Each scene shows the same named points in several views. A view is turned or mirrored, shifted and resized as a whole, has a little noise and may leave points out.
In the rows, 128 means zero.

Scene 1
View 1
q_545: [131  89 164 152 113 147 138 137  77 173 152 119 136 100  96 108  97 191
 122 156 145 104 135 104 122 117]
q_331: [151 123 173 173  95 170 121 145 174 148 128  92 133 166 118 133  97 189
 129 115 146 108 118  85 167 140]
q_301: [122  82 170 158 106 146 131 140  64 181 151 116 131  96  90  97  97 200
 119 163 148  89 130  98 125 118]
q_524: [149 112 154 143 108 159 141 141 134 150 147 108 132 125 104 139  99 169
 127 132 144 117 136  94 135 121]
q_818: [151 121 152 143 117 162 135 147 146 149 151 113 135 123 109 149  95 168
 132 141 143 127 141 100 135 124]
q_989: [142  86 160 137  99 147 150 122  77 175 148 120 136  89  86 103  98 187
 125 140 144  95 123  95 120 113]
q_637: [178 125 130 106 117 167 156 129 169 139 149 113 135 122 103 167  98 137
 143 118 137 139 153  97 128 116]
q_562: [156 112 141 114 112 152 157 126 115 157 151 119 136 103  92 140  98 161
 134 130 141 116 143  97 119 112]
q_118: [149 111 171 158  96 160 132 137 135 160 133 102 135 141 108 123  99 186
 128 119 145 103 120  87 156 133]
q_168: [148 131 138 133 134 162 136 162 160 134 162 111 130 118 118 172  98 147
 137 163 140 152 170 101 123 121]
q_471: [175 128 118  87 118 163 167 128 160 138 150 121 133 110 101 174  98 125
 148 116 139 139 150 104 117 109]
q_258: [149 125 149 150 116 169 127 158 172 140 151 103 133 143 122 158  95 164
 134 141 141 135 149  93 149 132]
q_863: [168 139 138 132 116 177 132 152 198 128 147 108 136 151 123 179  98 145
 140 122 140 146 154  95 146 123]
q_373: [142 127 146 150 127 160 127 165 161 138 162 108 130 129 124 161  98 162
 134 161 141 145 165 103 137 124]
q_289: [155 110 169 156  83 163 134 126 150 159 124  99 135 151 108 119  98 187
 129  93 149  93 102  82 164 130]
View 2
q_863: [128 127  96 127 103 101 177 163 100 193 142 123  86 174 124 104 169 126
 180  98  84  38 109 138 149  90]
q_331: [127 110 151 145  58 141 152 155 146 168  80 159  82 115 113 129 151 122
 143  94  66  43  72 115 154  62]
q_545: [ 91  95 170 142 110 149 114 157 120 125  91 120  91  59 145 105  97 115
 136 131 236 105  80 104  68 117]
q_562: [104 107 151 117 121 133 147 163 104 158 144 137  85  84 127  86 147 128
 154  94 203  65 117 116 107 122]
q_818: [116 111 129 133 103 121 152 155 122 169 115 123  85 125 126 110 137 122
 161 108 136  69  93 120 121  96]
q_989: [ 97  93 186 134 101 162 117 159 132 133 101 144  94  28 122 103 125 126
 124 100 220  86  91 100  94 113]
q_289: [124 100 178 141  65 159 147 156 148 166  92 189  87  69  95 113 169 133
 119  74 105  43  92 108 152  82]
q_301: [ 90  84 194 153  94 169 109 158 139 123  75 135  91  40 138 113 102 114
 121 122 213  97  70  97  86 103]
q_524: [114 107 147 134  97 136 145 158 129 160 109 140  85 104 124 105 140 125
 147 101 146  67  95 116 119  95]
q_258: [122 114 106 154  77 115 170 149 126 175  94 123  86 167 125 128 135 117
 164 123  63  52  71 129 140  65]
q_168: [110 123 102 129 123  95 170 154  99 175 131  97  86 164 146 108 129 117
 187 125 146  66  93 137 109 108]
q_118: [113 102 166 145  74 153 138 159 140 161  85 159  86  82 112 124 145 125
 133  90 117  62  85 105 139  85]
q_637: [120 120 115 122 127 108 176 164  95 188 164 132  83 135 120  87 170 132
 173  83 152  51 129 133 139 121]
q_373: [109 109 119 142 110 113 146 149 113 159 110 107  88 129 143 113 122 115
 169 136 149  76  79 119 101  99]
View 3
q_562: [ 78 106 127  89 100 112 148 128 155 110 150 140 120 106 167 141 110 162
 165  85 134  85 174 128 135 133]
q_471: [ 72  67 123 111 106  78 192 123 144 164 182 153 187  83 146 147 120 125
 146  66 160  86 194 138 166 126]
q_301: [ 72 145 110  79  88 144  93 129 168  64  97 138  35 120 182 126  92 204
 185 133 104  95 156 110 109 153]
q_524: [ 66  84  92 114 120 103 147 125 141 137 145 144 123  92 136 131 103 158
 159  97 150 112 186 120 159 138]
q_637: [ 64  66 109 121 126  86 175 130 145 161 166 146 174  87 136 132 115 129
 154  74 164 104 199 125 166 127]
q_818: [ 62  92  85 115 126 107 137 130 147 132 137 137 118  95 134 125  93 164
 170 110 156 124 194 120 161 134]
q_373: [ 71 102  61  99 117 102 133 112 141 130 144 151 106 101 124 139  93 180
 164 117 149 128 187 118 174 137]
q_258: [ 47  75  60 131 155 107 146 130 139 155 131 141 124  90 117 108  94 158
 174 113 169 155 211 109 170 138]
q_289: [ 35  79 134 152 153 137 146 181 171 118 101  97  97  91 172  67 120 139
 219 112 148 132 201 110  94 145]
q_331: [ 30  66  91 158 182 129 140 166 156 136 100 107 101  88 137  64  97 149
 209 129 167 167 214 102 125 150]
q_118: [ 48  87 108 136 152 131 132 157 164 121 100 113  82  96 154  91 105 154
 200 122 142 134 190 110 115 149]
q_545: [ 77 134 104  76  93 132  97 124 155  82 109 137  49 114 170 129  97 192
 179 121 115  96 160 111 118 150]
View 4
q_118: [184  84  96 101 123 137  83 126 111 115 143 138 142 134 128  97 133 107
 137 153 140  68 109  99 105  87]
q_562: [126 147 136 109 129 125 150 139 102 135 122  90 146 132 140 117 131 142
 108 124 117 109 104 149 116 154]
q_258: [185 116 110 115 124 142 134 167 122 125 103 114 168  99 123  96 176 116
 149 105 119 121 153  98 139 122]
q_168: [159 152 122 119 126 140 162 169 114 132  85  90 161  90 133 103 184 138
 128  82 114 140 165 106 149 148]
q_289: [180  83 107  97 119 132 103 143 105 115 156 142 147 138 112  94 125 106
 147 154 128  79  91 105  99 105]
q_471: [124 142 158  98 134 122 200 189 103 125 122  96 162 106 107 108 152 132
 134 106  84 147 121 144 124 182]
q_989: [119 152 127 116 120 129 105  84  99 143 127  84 129 151 167 118 110 151
  86 150 146  75 103 150  99 127]
q_818: [154 144 117 116 124 140 121 129 109 132 108  96 144 122 144 112 149 130
 112 119 130  98 130 120 125 119]
q_545: [131 159 110 127 120 138 101  84 104 143 112  80 136 142 177 121 124 149
  84 133 154  84 115 139 113 106]
q_524: [154 128 117 107 121 138 129 140 112 127 117 102 150 124 135 109 149 125
 123 118 125  99 121 118 120 125]
q_373: [159 147 110 125 124 138 132 135 122 132  93  86 153 108 143 108 167 137
 116  96 127 115 153 107 138 127]
q_863: [180 112 128 105 125 140 169 195 121 118 110 115 173  89  96  93 184 111
 164  96  98 138 149  89 143 147]

Which points are out of place in each view (at most two, in the order of its rows)? Write - if all are in place.
view 1 => q_373
view 2 => q_545, q_258
view 3 => q_524
view 4 => q_118, q_818
